A landscape with many valleys, sampled at points; each row gives a point and its height.
A ball rolls from a point to whichever of its 2 nearest points has the largest drop for the distance, and stops where none of them is lower. Distance is the straight distance between rows; heights are no part of it.
tane height 396:   2  -2   5   1  12 -15  19   4  -2   8  -1 -12  31  -4  -3  -1 -25  11   4  -6
sado height 101:  -1  -3 -13  15 -16 -17   0  -4  13  22   9   1   7   9 -15  -1  15 -18  10 -24
mufo height 421:  -2  15  -7  -5 -10  -3 -20  19  18 -10   1  14   2  18   6   5 -11  -6  16   0
mab height 480:   2 -13   6  35   1   2   7   8  -9   5   8  12   6   4  13 -14  10 -17  16  -7
lon height 209:  35   6  -2  -8   6   6 -15  13   8 -24 -11 -10 -10  14  15   4 -15  -8  -2  26
bozur height 670:  25 -18 -15   5  13  -5  -5 -18  21 -26 -13  15  -8  -6  -4   3  10  -2  -5  16
buv height 190:  16 -16 -20   2  15  18   3  -1   0 -13 -13  10 -12   4 -25  -3  38 -21  -6  -1
biguz height 687:  18  -8 -10 -11  -1  -6   5 -16   2 -24 -15  17   0  -5 -10   4  11   7 -12   4
munu height 259:  18 -15 -16   6  17  13   4  10   8   0  -6 -13 -21  -3 -24   6  36 -21   5   0
Zadup height 122:  23   2  -2 -23  12  -8 -17  -8 -12 -25 -11 -15 -10  28  11   4   5  16 -14  27
logot height 253:  11  14 -14   3 -24  -4  -6   5   7   4  -6  -4  19  27  -2   2 -17 -28  -3 -11
guvi height 375: -16   2  16  17 -18 -23  -3  20   4  30  13   6  21  -2  12   0  17 -14   2   0
fibe height 541: -29   3  13   3  24   6 -13 -21   6   4  20  12   9 -23   4 -15 -19   6  -9  -8
Repe height 403:  -3 -20   4  17  23  -8   4 -15 -26  -3   1  16  17 -17   7  -7 -18   1  -7  -9
Mude height 566:   4  -7 -12   4  -6  18   8   9  30   1   5  -2  -3  12  -1  -5  10   1  23  10
pufi height 322:   1  16  13 -16  10   2   7  17 -19 -12 -11  -6  10   1   6  16 -10  17  -9  31
bigom height 514:   1   2   2 -13  -8  38   4  -4  16   8  11 -10  -6  12  11  -2   9  12  19   6
bur height 472:  -3  -3  -8  27 -37  -1   7 -11  15  21   3  12   8  -7  -8  -4  -5 -20 -13   0
zon height 788: -15 -11   4  15  23  22  12 -12  -5   5   4   3 -16 -12   6   6  25  11   6  24
manim height 587:  14 -14  -1  25  -9 -28  15  -6  -6   9  -1  -3   1 -18 -11  -4  -3  -8  -3 -15
bafe height 563:  16   9  14 -18 -12 -24 -21  23 -22 -12  -3   2  -3 -12   2   6 -16  10  -7  -2
ruf height 602:   7  30  -1  -3  -5  -3   4  20  -2  15   3 -30  -5  17 -20  16   1 -12   8   2
tutez height 630: -15 -14 -15  12 -11  -2  11 -15   6  -4  -3  13 -11 -13  -2  -6  -5   1 -12  -8
Duvaf height 525: -15 -26  13  19  -8  -6  11  -6 -12  13   7   3  13 -28   2 -23 -29   4 -18   0
Sesa height 715: -12  -7  -4  -3 -12 -25  19  13  -3  -3 -13  -4 -13  -5 -13   3  20   6  -5 -12
fotiz height 280:  20   4  -8   3   2 -12 -14  30   1 -20 -10 -13 -13  11  14   7 -22 -20   1  13
depe height 481:  -2  -8  -6  23  13 -15  18 -17 -12   8   1  -8 -18 -22 -10   5   5  -6  -2 -14
Mamov height 671: -38  12  15 -14 -11  -6 -12  12   4  10   9   4   5   1   0  -9   2   2  -8 -23
zoz height 585: -24 -13  18  10 -20  -7  10  -3   6  20   8 -10   7 -21   6 -19 -17   0 -18  -9
dar height 260:  -2   2  -3  -6  -6   9   0  -7  -6  -2   4   6  -2  12   4  -6   9  -3   4 -22
nor height 710: -39  19   6 -16  -3  -6  -9  18  -9   8   6 -13  -7  19   5  -2  -3   4  -3 -19
befe height 762:  11   7  18 -30   1   9  -6 -11 -23  -3   0 -17   5   5  22  -3 -20  22 -11   3
pitat height 847:   8   5   3  -1 -33 -15   6  30  -9  -8 -18 -13 -15   4   1   5  -1  -7 -11   9
tepat height 586: -22  10   8  11  16  -4  -4 -11   6  15  18   8   6 -16 -13  -5  -5   4   2 -13
sab height 803: -13   6 -20 -29  -3  14   0 -10  -8   1  -3  -2   2  11 -29   8  17   7  -5 -18
Lino height 493: -13   1   1 -14  14   6 -12   3  -3 -20  -5  10  -1  10  30   8 -10   7   4   4
Kipuz height 775: -12   8  -4 -39   4   5  -7 -22  -5  -2  -6  -4 -11  -4 -12  12  12  16 -17 -10
Ripo height 641: -12  -4  11  -3 -19  -4   6   4  15  10   3  -9  -2 -12  11  -8 -16   9  -1 -10
Gol height 504: -11   3  -9   7  17   7 -13 -39   3   0  12  28   2 -15  -8 -15 -14  11  -9   3
Midol height 445:   3  -7   8 -17   5  -2   0 -11  -9  -9   0  16  31  -1   6 -16 -20  20  -6  -8
gil height 252:  19 -14 -18  17  16   4  17 -19   4 -10  -3   2  15  13  -3  -9  -1 -11   6  -7
Pomed height 356:   4   2  -6  11  -2 -10  -9  27  19 -14 -11   2  -7   2  12  15 -13 -18  11   6
kofe height 157:  33  -6   5 -16  12   4  -9 -10   7 -17 -21 -16  -2  17  16   6   5   5  -9  32
lipe height 352:   4 -17  16   6  22  -5  10   0 -27 -11  -4  12   8 -15  15   0   9   9  -1   2
melu height 365:  -7  10  18  -3   2   0   1  27 -11  -7  -6  12  14 -10   7  10 -15   9  -1  16
dez height 304:  26 -19   8   7  18   0   7   9  -7 -22 -13   8   3  -2  11  -6  17  -3   3  15
bato height 636: -33  18  15  -3 -12  -6 -14   3  18  24  20  11  12 -12 -17  -5   4   0  -4 -16
bitu height 364:  13 -16 -10  27  14   0  25  -5   1   1  -6 -15 -19  -9 -11   1  19 -17   4   0
doki height 371:   9   7  -5   5 -38   7  -3  -2  19  10   0   6   1   1   3   7 -16 -19  -4  -7
Vadu height 660:  -1 -10  -5  16 -12 -35  14  13  -2   0 -15   2   5  -6 -12   4   7 -10  -6 -11
vev height 853: -13  -5  -5  20  12  -8   2 -24   6  14  12   0 -23 -29  -4 -15 -12  15  -1  12
ziko height 612:   8 -13 -21  13  -5  16   9 -13  25   2   6   7  -6  -2 -16  -8   9   2  12   9
laf height 533: -17  29   4 -18  -4   3   4  13   9  18   7 -19   3   6 -20   9  -1  11   6  -1
Mokos height 539:   8  -9  -2  11  25  21 -10 -14  13 -12   5  19   2   9  16   1  13   0  16  15
vuk height 819: -17 -14   6  16  19   0  16 -12   6   5   8  -1 -15 -23  12  -7   3  27   3  21
bemi height 804:  -2   0 -10  -7 -25  11  12  18   7 -16 -20  -4 -23   2  -4   9  11 -11 -12  10
Zafet height 650: -31  -7   4  28 -10   4  -3  -7  -4  12  13  24   1 -11   4 -28  -8   1  -8   1
nin height 682: -27 -14 -23   6 -16   5   6 -16   4   7   3  13  -9  -3 -22 -11   9   3  -7 -17
vur height 449:   8  15   2 -13   2 -10   4   7   5   5   7 -13  27  16   0  -4 -25  16  15   0
tup height 367:   0  11   1   2  -2  24  -6  -9   1  14  14  -2  -7   4   2   8   7 -14  14 -23
didi height 461: -12  11  -6 -19  -7   9 -10   6  20 -13   1  10  -3  10  12   3 -13  13   9   9
zar height 594: -27   9   6   3  -7 -10  12  25  15  22   5 -11   8   5  -7   6   8   5  13   1
tapo height 161:  20   5   8 -10   1  -6   2   1 -18  -5   1  -8   3  11   6  -7   5   3   8 -16
Zuf height 373:  19  -7   5  19   6  -2  12  24  -9  -8  -9   2  12  11   2  -8  12 -20   8   0
zotav height 526:  -8  20   5 -27  -1 -20 -16   9 -18 -14  -2  -4   0   2   0   5 -24  15 -14  -1
tib height 764: -12  -7 -10 -14 -25   2   7   8  10  -2  -9  -3 -25  -7 -12   8  19   5  -3  -7
ropug height 254:  10 -16  -6  20  17  11   4  -1  -6 -21  -7  24 -14  -5  -2  -4  28 -15  -3  12
Padif height 651:  11 -28 -23   4   7  12   3 -19  29 -14 -10   0 -19   0   4   0  12   0   3  16
Lum height 534:  22   6 -15 -11  11  26 -11 -15  10   4  -3 -19 -17   5  -8  24  11 -23   3  -2
lis height 487: -15  26  15 -25   8  -4   1  10  -3   8  10 -14  18   7  -4  -6 -17  23   1   0
far height 736:   4  20   5   3  -9 -22 -11  34 -21   1   4  -9   3  28  -5  -1  15 -13   6  -2
kuz height 591: -28  -5  16  29   5   2   2  -7 -24  15   8  11  -1 -28  -2 -35 -15   2 -13  11
Rupi height 653:  15  -8 -10   5  23   1 -13 -38  11   6   4  -1 -16 -15  -8  23  13  -3   1   3
dif height 414: -13  -5  18 -10 -10   3   0  12 -14  -5  -1  16  24  -5  13 -16 -16  12  -8  -3
Zik height 459:   5 -29   4  15  -2  -7   9  -4 -24   5  -4   8  20 -19   4  -6 -32  -6 -13 -11
dezo height 474:   0   6   1  -5  13   8   4 -32   4   0   7  19  26  -6 -12  -7 -13  15  -6  -5
Pata height 735:  10   0  26 -15   3   9  -1  -2  -8  11  12 -18  10  -7  26  -8 -25  15   9  -6
mevo height 491: -24  14   8 -22 -20 -21 -15  18 -15  -2  -1  -3  18  11  -1 -10 -27   6 -23  -6
Gugib height 72:  35  11   4 -20   5 -11 -10   0 -23 -22  -5 -12  -5  20  -1  -4   5   7  -5   5
futes height 723: -23  -7 -21 -18  28  18 -15  -7  11   0  -1  -7  -6   5  -1  29  17   6  10   4
feg height 765: -17  17   8  -5 -10  -3 -15  24 -27  -6   1   4  -4  21   9   0   3  -9   1 -14
konef height 676:  21  27  -4   2  13 -20 -14  28 -10  -6   3 -19  -8  22 -17   9   2 -18   9   2
vud height 201:  39  -9   9 -10  -2  13   7 -16   8 -11 -12  -9  -6  -1  12   2  12   6  -3  19
leneg height 261: -22  -7  -6  20 -17 -27  -8   3  16  23  12   8  10   3   7  -5   9 -17   2 -13
suk height 606:  10   3  -6   4  13   5  -1 -16  12   1  -2  -5 -15 -14   2  27  -4 -14   2  -3
Koven height 692:  -3  11  15  -8  -8  -2  -7  17   7   7   8 -15  -2  -6  23   6 -30   8   9   0
Vel height 251:  16  -4  19 -10   1   9   7  -9   1  -4  -2   4   3 -15  13   2   5  22  -2  18
Kom height 688:  -6 -11 -17  -3  23  16 -17 -29  21  17  11  -9 -13 -11  -6  24  11  10  11   6
voza height 455: -14  14   2 -15 -25   3  -1  13 -11  -8  -9  13  26  20   3  -8 -22   4 -15   2
zate height 327:  21 -10  -2  17  20  -4  22 -12   2   3  -2  -7  20  -6  -2   1 -11   4   9   4
ribik height 898:  13  -8   8   5 -26 -16  14  24 -16   2 -11 -25  -3  13  15  -7   0 -10   0  -4
gof height 468:  -7  -2  15  26  -8  -6   4  17 -12  14   7  17  21  -4   5  -2   3 -12   4  -1
Ridek height 286:   8   6  20 -21  19  -6   7  -5  -5  -4  -7  -4  15 -12   3  11   1  29  -6  20
bar height 810:   3  29   3  -9   7   9 -21  13 -30 -17   0   3 -10  16   5  15  -1 -15  -5  -2
raf height 738: -37  -8  -7   3  -3   4  16  -6   3  22  12  -2   4  -3 -26 -16  19  12  -2 -15
mida height 516:  -7   1  -3 -11  26  11 -20 -11   6 -20  -9  19   4  11  18  19  12   6   2  18
Rabuv height 564:  12   6  19   0 -20  27   8  -3  11   8  12   3   1 -10   8  -8   2  12  10   8
siz height 753: -23  -9 -13  -3  17  26   4  -5   4   2   5   2  -7   0  -5  11  22   7   9   1
Suze height 746:   5  13   7 -30  -1   0  -6 -13 -14  -7 -13 -17 -26  -3   3  24   6  10 -21   7
Nimo height 894: -10   2  -9  28   8 -11   3 -27  -1  28  15  -3  -7 -17 -13 -35 -20   6   6   4
vifal height 140:  13  -6 -20   8  -9   0   7   1   9  -9 -12   0  16  25   0  -8 -12 -22   3 -12
toda height 713:  23  11  -3 -23 -12   0   4  -6  -2 -14 -18  -2 -15  -9 -19  16  12   3 -15   8
Mobu height 603:  14   5  18  -2   3 -24 -11  17 -15  -8  -1  13  -3 -24   1  10   3   3   6  -6
tudi height 409:  21   9 -16 -17   7  -2 -17   2   2  -2   7 -19 -14  24 -14   4  14  -8  20 -20
Vila height 562:   7  -6  -2  30  11  20  -2   2   9  -3  12  21   1   3   8 -11  10 -15  21   6
Repug height 460:  13   7  -9 -15  -7  38  -3 -19  13  13  10 -12  -8   6  -5   9   8  -2  13  -9
Nepum height 561:  -6 -17  -3  26 -29   7  20   1   1   0 -10  14   1  -6   4  -8  -5 -13 -12   6
vobi height 285:   4   0 -17  -1 -12 -13  -7  14  11   9   2 -15  -8  29  -9  -1  15 -21  16 -21

For each start below, name the point where the ball stops.
Kipuz | Gugib
far | vifal
pitat | buv
nin | vifal
mida | Gugib
pufi | Gugib
